A landscape with many valleys, sampled at points; each row gives a point and its height.
From any point a ball rolls to the lowest of the 6 points nearest to it. It stops when none of these is lower. Distance is the straight distance between rows; heights are no part of it.
Q458 h=387: -.15, .25, -.03, .00, .10, -.05, .16, -.25, .10, .07, .03, .11, .20, .32, -.14, -.15, -.10, -.23, -.06, -.12, .00, .02, -.08, -.14, -.23, -.13, .19, -.01, .20, .09
Q83 h=429: -.03, -.23, -.12, .31, -.37, .02, -.05, .10, -.06, .01, -.18, .20, .45, -.47, .06, -.32, -.27, -.09, -.37, -.13, -.02, .29, .00, -.05, -.40, .15, .31, .37, .20, .08
Q396 h=66: .02, -.08, -.09, .18, .03, -.04, -.03, -.03, .03, .04, -.09, .14, -.02, -.21, .04, .17, .03, -.05, .03, -.12, -.07, .20, -.08, -.04, .10, -.03, -.07, .28, .14, .06
Q746 h=250: .10, .00, .20, -.12, -.07, -.02, -.05, .06, .08, .15, .08, -.19, -.16, .04, .16, -.04, .13, .16, .09, .31, .19, .03, .13, .15, .05, .07, -.08, -.23, -.16, -.01
Q582 h=251: .01, .00, -.04, -.07, -.17, .19, -.14, .08, .15, .15, .00, .00, -.04, -.07, .05, -.02, .17, .03, -.15, .19, .09, .24, .11, .01, .03, -.05, .15, .04, .05, .09
Q530 h=337: -.13, .24, .01, -.11, .00, -.11, .16, -.03, .13, .01, .07, -.01, -.04, .25, -.01, -.06, .11, .07, .08, .12, .07, -.10, .02, -.03, .05, -.10, .07, -.25, -.10, .05
Q980 h=472: .01, .08, -.03, -.03, .15, -.06, .02, -.04, -.02, -.10, .08, .08, -.02, .16, -.17, .09, .02, -.09, .15, -.03, -.04, -.21, -.04, -.06, .08, -.14, -.03, -.08, -.06, -.05
Q360 h=326: .11, -.05, .11, -.18, -.06, .17, -.29, .08, .05, .15, .03, -.15, -.12, -.01, .15, .07, .18, .17, .00, .18, .09, .08, .18, .12, .05, .09, .00, -.15, -.02, .00
Q78 h=236: -.19, .15, -.02, .03, .28, -.10, .39, -.19, -.03, -.23, .02, .25, -.03, .30, -.21, -.13, -.26, -.35, .17, -.12, -.19, -.49, -.10, -.15, -.01, -.10, -.14, -.15, -.13, -.34
Q633 h=110: -.14, .26, -.04, -.08, .08, -.13, .28, -.21, .09, -.09, .10, .10, .01, .28, -.16, -.11, -.11, -.16, .07, -.07, -.12, -.17, -.15, -.18, -.04, -.16, .04, -.16, -.03, .02
Q626 h=393: -.02, -.10, -.13, .28, .05, -.13, .01, -.13, -.09, .04, -.17, .16, .18, -.14, .07, .01, -.11, -.23, -.13, -.16, -.04, .29, -.05, -.12, -.16, -.05, .09, .38, .28, .02
Q549 h=476: -.01, .09, .12, -.10, -.05, -.13, .23, .08, .04, .02, .17, -.25, -.14, .22, .05, -.09, .01, .15, .16, .21, .15, -.19, .00, .20, .00, .00, .02, -.40, -.25, -.09
Q991 h=386: .03, .04, -.09, .07, .03, -.05, .00, -.11, .10, .11, -.03, .11, .11, -.03, -.05, -.05, .07, -.21, -.03, -.09, .00, .18, -.09, -.15, -.04, -.10, .02, .06, .19, .05
Q973 h=196: .06, -.22, -.05, .10, -.40, .26, -.28, .15, .01, -.02, -.14, .11, .28, -.25, -.06, -.18, -.06, -.01, -.32, -.05, -.05, .40, .09, -.12, -.26, .06, .26, .31, .16, .07
Q116 h=397: -.05, -.12, -.20, .27, -.04, -.14, -.04, -.09, -.10, .02, -.06, .18, .17, -.19, .09, .06, -.05, -.21, -.12, -.15, -.03, .28, -.08, -.11, -.09, -.03, .06, .34, .22, .06
Q305 h=345: -.16, .34, -.09, -.14, .08, -.12, .20, -.29, .17, -.02, .10, .03, .14, .41, -.12, -.20, -.05, -.16, -.09, -.13, .02, -.07, -.02, -.18, -.16, -.14, .24, -.07, .09, .12
Q624 h=354: .04, -.34, .07, -.13, -.33, .43, -.32, .18, .08, .17, -.04, -.10, -.11, -.19, .15, -.01, .05, .21, -.18, .10, -.11, .38, .21, -.02, -.04, .16, .10, .18, .03, .00
Q616 h=379: -.24, .27, -.06, -.18, -.14, -.14, .21, -.08, .14, .00, .20, -.18, -.05, .33, .11, -.15, .07, .00, .01, .09, .08, -.02, .06, .09, -.05, -.08, .21, -.33, -.18, .05
Q433 h=419: -.05, .26, .09, -.06, .10, -.14, .27, .08, -.06, -.11, .16, -.18, .01, .24, -.14, -.01, .01, .16, .23, .11, .04, -.44, -.03, .14, -.03, -.01, -.10, -.35, -.34, -.13
Q291 h=407: -.08, -.14, -.07, .21, -.17, -.16, -.08, .05, -.19, .01, -.07, .05, .06, -.27, .23, .20, -.15, -.02, -.11, -.24, -.21, .32, -.06, -.07, .03, .08, .01, .36, .24, .05
Q285 h=249: .08, -.23, -.07, -.05, -.26, .25, -.27, .18, .15, .08, -.03, -.03, -.01, -.20, .11, -.04, .11, .02, -.16, .10, -.01, .28, .07, -.06, .02, .06, .06, .11, .11, .10
Q209 h=442: .01, -.11, -.03, .00, .03, .08, -.22, .05, -.03, .06, -.07, .00, -.15, -.14, .09, .18, .12, .05, .08, .06, -.01, .14, .00, .01, .09, .00, -.05, .09, .03, .03
Q260 h=238: -.08, .29, -.08, -.02, .12, -.11, .13, -.20, .07, -.04, .10, .05, -.03, .28, -.08, -.07, -.02, -.17, .07, -.09, -.06, -.08, -.07, -.20, -.01, -.21, .13, -.05, .02, -.02
Q992 h=385: -.04, .09, -.11, .14, .05, -.08, .08, -.23, -.02, -.06, -.03, .16, .14, .00, -.07, -.02, .00, -.26, -.02, -.18, -.01, .11, -.12, -.12, -.06, -.06, .02, .18, .21, .08
Q867 h=322: .02, -.07, -.14, .12, .07, -.05, -.05, -.07, .01, -.02, -.14, .15, .07, -.03, -.01, .18, -.05, -.22, -.08, -.14, .01, .21, -.08, -.12, .03, -.04, .01, .19, .21, .11
Q234 h=460: -.02, .20, -.10, -.15, .02, -.03, -.03, -.04, .17, .11, .03, .07, .08, .12, -.05, -.06, .06, -.12, -.03, -.04, .10, .12, .12, -.09, -.04, -.18, .16, -.11, .11, .20
Q216 h=370: -.11, .25, -.03, -.04, .07, -.07, .05, -.05, .15, .08, .11, .04, -.09, .25, -.03, .01, .05, .00, .06, .09, -.02, .00, .03, -.01, -.09, -.12, .05, -.15, .02, .14
Q20 h=428: -.02, .08, .03, .04, .36, -.08, .10, .01, -.07, -.22, -.01, .10, -.11, .12, -.19, .00, -.02, -.01, .16, -.07, .01, -.40, -.14, .06, .05, .00, -.22, -.08, -.13, -.15
Q13 h=561: .02, -.07, -.11, .05, -.16, .18, -.19, .02, .16, .12, -.09, .10, .18, -.12, -.04, -.13, .06, -.06, -.24, .04, .01, .24, .03, -.11, -.17, -.12, .22, .15, .22, .11
Q912 h=566: -.07, .03, -.15, .18, .25, -.16, .15, -.22, -.06, -.21, -.10, .22, .08, .02, -.08, -.01, -.13, -.33, .12, -.13, -.08, -.14, -.13, -.16, .04, -.08, -.13, .10, .09, -.10
Q392 h=164: .21, -.12, .23, -.14, .11, .03, -.13, .12, -.06, .01, -.01, -.26, -.10, -.13, .01, .06, .13, .32, .10, .12, .12, -.22, .04, .24, .18, .24, -.27, -.21, -.13, .00
Q362 h=417: .08, -.10, -.14, .20, -.24, .12, -.24, .03, .06, .07, -.19, .08, .32, -.29, .01, -.12, -.06, -.05, -.25, -.11, -.04, .34, .03, -.12, -.19, .04, .26, .31, .23, .10
Q555 h=364: -.14, .28, -.09, -.02, -.02, -.16, .12, -.20, .16, .07, .07, -.02, .04, .23, -.03, -.10, .03, -.13, -.05, .02, -.03, -.02, .05, -.07, -.09, -.14, .27, -.18, .06, .01
Q466 h=719: -.04, -.01, -.01, .06, .19, -.07, .06, -.06, .04, -.12, -.07, .07, -.04, -.03, -.03, .12, .01, -.14, .08, -.01, .00, -.13, -.07, -.05, .12, -.10, -.18, .02, .01, -.03
Q127 h=420: -.04, -.05, -.12, .26, .15, -.17, .08, -.18, -.03, .02, -.08, .20, .09, -.10, -.06, .05, -.09, -.23, .01, -.23, -.06, .08, -.13, -.11, .02, -.04, -.02, .18, .20, .02
Q446 h=73: .06, -.07, -.07, .17, -.02, -.04, -.06, -.12, .04, .02, -.19, .18, .40, -.10, -.02, -.18, -.07, -.25, -.25, -.17, .17, .27, -.07, -.18, -.25, -.05, .33, .26, .27, .20
Q921 h=268: -.02, .04, .00, -.09, -.12, .09, -.11, -.01, .19, .16, .02, -.12, -.05, .11, .10, -.01, .14, .01, -.06, .22, .07, .23, .11, .04, .03, -.08, .09, -.10, .05, .12
Q64 h=395: .05, -.11, -.05, .00, -.11, .17, -.21, -.01, .02, .10, -.07, .08, -.05, -.13, .11, .02, .08, -.03, -.04, -.03, -.05, .14, .02, -.04, .03, -.08, .08, .13, .12, .09
Q34 h=278: -.10, .23, -.08, -.09, -.03, -.13, .28, -.06, .14, .00, .10, -.06, -.06, .37, -.03, -.07, -.01, -.04, .05, .04, -.05, -.11, -.01, -.03, -.04, -.17, .13, -.22, -.09, -.01
Q861 h=316: .15, .05, .16, -.14, .14, -.10, .02, .08, -.13, -.06, .06, -.11, -.06, .00, -.26, .05, .10, .23, .13, .14, .07, -.53, -.07, .20, .17, .20, -.22, -.34, -.24, -.20
Q400 h=455: -.01, .17, .08, -.10, .03, -.11, .07, .01, .00, .07, .11, -.16, -.09, .13, .02, .01, .03, .18, .11, .12, .12, -.26, .06, .16, -.01, .04, -.06, -.34, -.24, .05
Q484 h=371: -.11, -.18, -.13, .25, -.12, -.22, .03, .06, -.19, -.02, -.06, .08, .00, -.24, .15, .16, -.11, -.11, -.09, -.25, -.23, .31, -.05, -.07, .02, .04, -.04, .37, .21, .03
Q531 h=457: .01, -.13, -.10, .22, .25, -.16, .04, -.12, -.08, -.10, -.09, .12, .02, -.14, .04, .12, .05, -.18, .05, -.20, .00, -.04, -.18, -.06, .08, -.07, -.16, .24, .12, .00
Q476 h=297: -.07, .11, .00, -.20, -.20, -.11, .12, .02, .14, .15, .17, -.22, -.13, .09, .25, -.02, .12, .11, .02, .27, .15, .09, .21, .19, -.05, .05, .15, -.33, -.12, .03
Q976 h=589: .04, .05, -.02, -.02, .13, -.01, .01, -.07, .01, -.04, -.05, .05, -.10, .07, -.01, .13, .10, .06, .11, .03, .05, -.03, -.01, .00, .10, -.02, -.10, -.03, -.05, .04
Q225 h=325: .04, -.17, -.14, .28, -.21, -.04, -.06, -.01, -.06, -.04, -.15, .12, .37, -.36, .06, -.13, -.19, -.15, -.26, -.16, .02, .28, -.06, -.10, -.24, .06, .24, .43, .22, .07
Q353 h=467: -.17, .26, .12, -.10, .08, -.13, .44, .11, -.11, -.16, .11, -.18, .00, .30, -.04, -.13, -.10, .22, .09, .07, .05, -.44, .00, .18, -.06, .01, .02, -.42, -.37, -.18
Q356 h=380: .22, .03, .18, -.17, .01, -.03, -.10, .09, -.06, .09, .06, -.17, -.10, -.01, .01, .02, .11, .30, .18, .14, .17, -.14, .14, .25, .05, .11, -.15, -.33, -.12, -.02
Q215 h=363: .16, -.07, .12, -.06, .26, -.03, -.12, .05, -.07, -.05, -.03, -.11, -.13, -.12, .02, .11, -.03, .14, .18, .00, .04, -.20, -.03, .06, .20, -.02, -.26, -.10, -.10, -.02
Q681 h=256: .20, -.08, .25, -.16, .21, .00, -.02, .09, -.14, .02, -.01, -.22, .02, -.10, -.09, .03, .08, .28, .13, .17, .14, -.38, .04, .33, .12, .20, -.28, -.25, -.13, -.12
Q308 h=431: .08, -.17, .04, -.02, -.10, .21, -.28, .10, -.04, .15, -.07, .01, -.05, -.17, .14, .12, .07, .02, -.12, -.03, -.06, .26, .01, -.03, .08, .09, .04, .21, .10, .09
Q336 h=355: .11, -.25, -.12, .11, -.38, .20, -.23, .18, -.12, -.01, -.05, .10, .08, -.28, .17, -.06, -.04, .00, -.23, -.13, -.16, .44, .05, -.07, -.08, .05, .10, .35, .15, .09
Q844 h=296: -.08, .09, .00, -.02, .16, -.07, .22, -.13, .03, -.17, .09, .08, -.05, .26, -.23, -.07, .04, -.14, .09, -.07, -.07, -.27, -.12, -.12, .01, -.21, -.16, -.10, -.05, -.12
Q67 h=430: -.11, .26, -.08, .00, .16, -.06, .32, -.32, .02, -.07, .14, .12, .11, .40, -.22, -.14, -.20, -.30, .08, -.09, .06, -.09, -.07, -.16, -.11, -.20, .17, -.01, .05, -.03
Q168 h=167: .10, -.18, .11, .02, .11, .07, -.20, .05, -.16, -.03, -.08, -.11, -.17, -.20, .10, .22, .02, .35, .09, -.10, -.05, -.04, .05, .18, .23, .12, -.26, .14, -.07, .03
Q802 h=551: .11, -.21, .03, -.08, -.16, .20, -.30, .12, -.07, -.03, .01, -.06, -.13, -.25, .16, .12, .05, .18, -.04, -.07, -.08, .27, .07, -.02, .16, .14, -.07, .28, .06, -.01
Q489 h=433: .01, .09, .06, -.09, .22, -.04, .12, .11, -.05, -.12, .01, -.09, -.12, .02, -.15, .03, .07, .09, .12, .04, .03, -.44, -.09, .09, .07, -.06, -.20, -.23, -.15, -.12
Q317 h=391: .04, .02, -.11, -.10, -.03, .08, -.14, -.01, .11, .18, .00, .11, .05, -.06, -.01, .03, .19, -.04, -.09, .00, .05, .22, .06, -.12, .01, -.08, .14, .05, .09, .11
Q80 h=552: .00, .15, .06, -.09, .15, -.02, .08, .01, -.01, -.02, .02, -.04, -.11, .12, -.09, -.02, .02, .03, .14, .04, .12, -.23, -.05, .08, .10, -.04, -.10, -.19, -.09, -.08
Q657 h=479: -.04, .22, .16, -.15, .04, -.17, .30, .12, -.12, -.03, .18, -.27, -.09, .16, -.09, -.07, -.04, .27, .18, .19, .15, -.40, .07, .26, -.07, .06, -.12, -.45, -.24, -.11
Q499 h=381: -.06, .12, -.16, .07, .11, -.10, -.03, -.14, .12, .01, .02, .19, .10, .05, -.01, .07, .00, -.16, .04, -.04, .03, .03, -.07, -.08, -.03, -.10, .00, .04, .07, .08
Q229 h=129: -.13, .20, -.08, .07, .22, -.06, .34, -.26, .01, -.19, .09, .12, .03, .35, -.18, -.08, -.16, -.24, .15, -.08, -.11, -.36, -.17, -.14, .06, -.15, -.10, -.01, -.15, -.20
Q498 h=333: .03, -.22, -.01, -.06, -.34, .32, -.32, .16, .16, .12, -.09, .00, .11, -.23, .09, -.15, .06, -.01, -.25, .13, -.05, .33, .11, -.11, -.11, .04, .24, .21, .12, .09
Q135 h=270: .23, -.30, .18, -.15, .08, .24, -.21, .11, -.22, .00, -.08, -.18, -.15, -.21, .07, .15, -.06, .38, .04, -.09, .05, -.03, .14, .19, .21, .28, -.23, .10, -.02, .09
Q89 h=309: -.08, -.11, -.13, .25, .11, -.18, .01, -.13, -.10, .01, -.11, .15, .08, -.17, .04, .15, -.08, -.12, -.03, -.24, -.14, .15, -.09, -.03, .04, -.06, -.08, .24, .14, -.03
Q505 h=443: -.01, .09, -.01, -.01, .05, .03, -.06, .04, .12, .03, -.01, .06, .00, .02, .00, .11, .11, -.05, .04, .02, .03, .03, -.07, -.02, .12, -.06, .04, -.04, -.03, .08
Q315 h=213: .09, .03, .21, -.14, .09, -.01, .00, .02, .02, .08, .04, -.19, -.14, .00, -.02, .04, .13, .17, .07, .17, .13, -.19, .11, .18, .12, .05, -.18, -.24, -.12, -.04
Q742 h=418: .06, .04, .23, -.16, .05, -.15, .27, .16, -.11, -.06, .17, -.32, .02, .10, -.07, -.06, -.02, .29, .10, .15, .10, -.45, -.04, .39, -.05, .25, -.11, -.47, -.35, -.17
Q280 h=575: .15, -.11, .05, -.09, -.03, .13, -.23, .12, -.04, .11, -.02, -.03, -.17, -.05, .14, .13, .21, .24, .14, .07, .06, .06, .08, .04, .07, .06, -.13, -.05, -.03, .07
Q627 h=373: .04, -.32, .06, -.06, -.37, .48, -.32, .25, .09, .10, -.03, -.03, -.03, -.26, .10, -.10, -.02, .11, -.32, .07, -.13, .43, .12, -.13, -.11, .17, .19, .29, .05, .04
Q999 h=367: -.05, .18, -.13, .01, .01, -.02, .07, -.15, .07, .06, .02, .10, .10, .20, -.05, -.07, .01, -.16, -.07, -.05, .05, .10, -.08, -.09, -.04, -.23, .14, -.06, .16, .07
Q331 h=396: -.07, .16, .11, -.01, .15, -.07, .23, -.05, -.08, -.24, .10, .03, -.06, .27, -.19, .04, -.02, -.02, .18, .02, .01, -.37, -.15, .03, .04, -.13, -.14, -.19, -.23, -.19
Q929 h=232: -.18, .22, -.07, .03, .17, -.08, .35, -.30, .06, -.22, .07, .14, .07, .48, -.18, -.18, -.24, -.30, .07, -.11, -.17, -.34, -.24, -.13, .00, -.12, .02, -.08, -.06, -.07
Q365 h=488: -.08, .15, .20, -.09, .07, -.16, .36, .21, -.17, -.11, .11, -.37, -.07, .22, -.10, -.06, -.11, .30, .11, .15, .07, -.56, -.07, .36, -.13, .11, -.12, -.48, -.36, -.27
Q441 h=437: .00, -.17, -.13, .11, -.26, .14, -.19, .10, .04, .01, -.11, .12, .16, -.33, .12, .02, -.05, -.08, -.21, -.06, -.08, .29, -.02, -.14, -.10, .02, .09, .32, .20, .12
Q226 h=273: -.06, .17, -.14, .05, .07, -.06, .05, -.21, .10, -.01, -.07, .16, .14, .18, -.12, -.06, -.05, -.28, .02, -.18, .09, .03, -.04, -.15, -.14, -.16, .14, .07, .17, .07
Q754 h=56: .08, -.16, .02, -.17, -.22, .28, -.27, .16, .10, .19, -.07, -.07, -.15, -.10, .20, .01, .19, .06, -.12, .26, .03, .25, .16, .10, .00, .09, .11, -.13, -.03, .05
Q521 h=308: .02, -.27, -.03, .00, -.42, .28, -.19, .19, .03, .01, -.04, .05, .20, -.32, .08, -.15, -.12, -.01, -.22, .01, -.17, .43, .06, -.10, -.12, .08, .21, .37, .09, .07
Q609 h=448: -.08, .07, -.11, .09, .19, -.17, .06, -.22, .00, -.12, .03, .14, .02, .15, -.08, .03, -.06, -.25, .08, -.05, -.02, -.12, -.11, -.07, .00, -.15, -.05, -.03, .02, -.02
Q12 h=356: .00, .15, .13, -.02, .15, -.04, .19, .00, -.08, -.13, .09, -.12, .01, .10, -.20, .01, -.11, .13, .11, .08, .07, -.55, -.11, .13, -.01, .04, -.22, -.30, -.25, -.18
Q516 h=388: .16, -.28, .16, -.10, -.15, .27, -.25, .17, -.04, .12, -.04, -.15, -.20, -.16, .09, .08, .07, .17, -.05, .07, .04, .23, .18, .07, .07, .23, -.02, .08, .07, .07
Q74 h=392: .09, .08, .17, -.12, .12, -.05, .08, .15, .02, -.03, .07, -.18, -.03, .01, -.08, -.01, .02, .25, .13, .16, .18, -.34, .01, .15, .08, .17, -.21, -.34, -.18, -.09
Q69 h=248: -.13, .16, .01, .03, .27, -.10, .32, -.10, -.10, -.29, .05, .11, -.11, .23, -.26, -.01, -.12, -.26, .21, -.08, -.10, -.46, -.13, -.04, .00, -.16, -.12, -.08, -.18, -.24
Q994 h=288: .05, -.14, .08, .08, .11, .04, -.18, .00, -.17, .00, -.03, -.05, -.17, -.20, .03, .23, .00, .20, .08, -.05, -.06, .06, .01, .09, .17, .09, -.18, .17, .01, .07
Q920 h=468: .17, -.21, .23, -.12, .06, .23, -.26, .09, -.04, .11, .00, -.19, -.20, -.09, .09, .09, .10, .26, -.02, .09, -.06, .13, .20, .12, .18, .21, -.13, .02, -.10, .00
Q273 h=600: -.05, -.09, -.05, .14, .26, -.17, .04, -.07, -.06, -.18, -.07, .09, -.02, -.09, -.04, .19, .03, -.08, .19, -.05, -.05, -.18, -.13, -.02, .16, -.03, -.29, .10, .01, -.07
Q123 h=427: -.06, -.13, -.11, .23, -.18, -.05, -.02, .02, -.11, .06, -.06, .18, .15, -.31, .12, .04, -.13, -.10, -.14, -.22, -.07, .35, -.03, -.11, -.12, .05, .10, .43, .24, .00
Q696 h=377: .22, -.23, .15, -.11, .01, .21, -.25, .12, -.09, .14, -.03, -.14, -.24, -.16, .05, .10, .11, .20, .08, .08, .07, .11, .16, .12, .15, .21, -.16, .10, -.03, .06
Q314 h=413: -.04, .21, .06, -.17, -.06, -.13, .17, -.04, .11, .09, .15, -.21, -.12, .19, .14, -.05, .00, .08, .10, .16, .04, -.11, .14, .02, .00, .02, .06, -.35, -.15, -.02
Q595 h=412: -.04, .24, .06, -.09, .15, -.17, .32, .09, -.06, -.21, .03, -.12, -.07, .26, -.20, -.03, -.09, .04, .09, .11, -.02, -.48, -.09, .10, .00, -.03, -.06, -.27, -.30, -.21
Q373 h=178: .00, -.17, -.05, .11, .01, .06, -.19, .08, -.14, .02, -.08, .10, -.08, -.23, .04, .16, -.03, .07, .02, -.10, -.08, .15, .02, .03, .16, .04, -.07, .24, .01, .05
Q364 h=168: .03, -.06, .13, -.13, -.20, .06, -.16, .15, .17, .18, .07, -.13, -.22, .03, .17, -.05, .21, .09, -.01, .26, .10, .12, .25, .07, .08, .05, .09, -.21, -.06, -.01
Q417 h=301: .00, -.06, -.17, .21, -.08, -.01, -.06, -.09, .05, .04, -.11, .19, .27, -.13, .01, -.06, -.04, -.16, -.14, -.08, .02, .20, -.03, -.13, -.12, -.03, .16, .31, .17, .09
Q893 h=399: .11, -.38, .03, -.11, -.41, .41, -.32, .32, .05, .07, .03, .01, -.03, -.20, .12, -.22, -.03, .01, -.29, .16, -.09, .37, .19, -.10, -.14, .28, .15, .22, -.06, -.07
Q903 h=463: -.13, .24, .07, -.15, .06, -.19, .34, .03, .00, -.04, .17, -.10, -.11, .36, -.05, .02, -.02, .12, .13, .11, -.04, -.35, .00, .12, .06, -.10, .03, -.32, -.24, -.07
Q238 h=313: .04, -.21, -.03, .16, -.02, -.09, -.03, .03, -.23, -.10, -.16, .08, -.07, -.26, .20, .16, -.03, .05, .02, -.20, -.17, .21, -.01, -.05, .12, .07, -.13, .27, .08, .02
Q928 h=402: .02, -.20, -.06, .10, -.12, .06, -.14, .09, -.10, .00, -.08, .04, .06, -.25, .15, .10, .01, .02, -.15, -.14, -.08, .37, -.01, -.08, -.01, .04, -.01, .37, .16, .06

Where does a ball stop that starts at each point below?
Q466 => Q633
Q912 => Q633
Q365 => Q392
Q657 => Q392

Call two points neighbours if one is among the 6 nearest of the other. Go from one point of each pair to the other, from neighbour to neighbour, staying as low as possible. Name the highest point that can't be avoided.
Q168 / Q973 => Q498
Q168 / Q392 => Q135
Q633 / Q392 => Q616
Q754 / Q392 => Q746
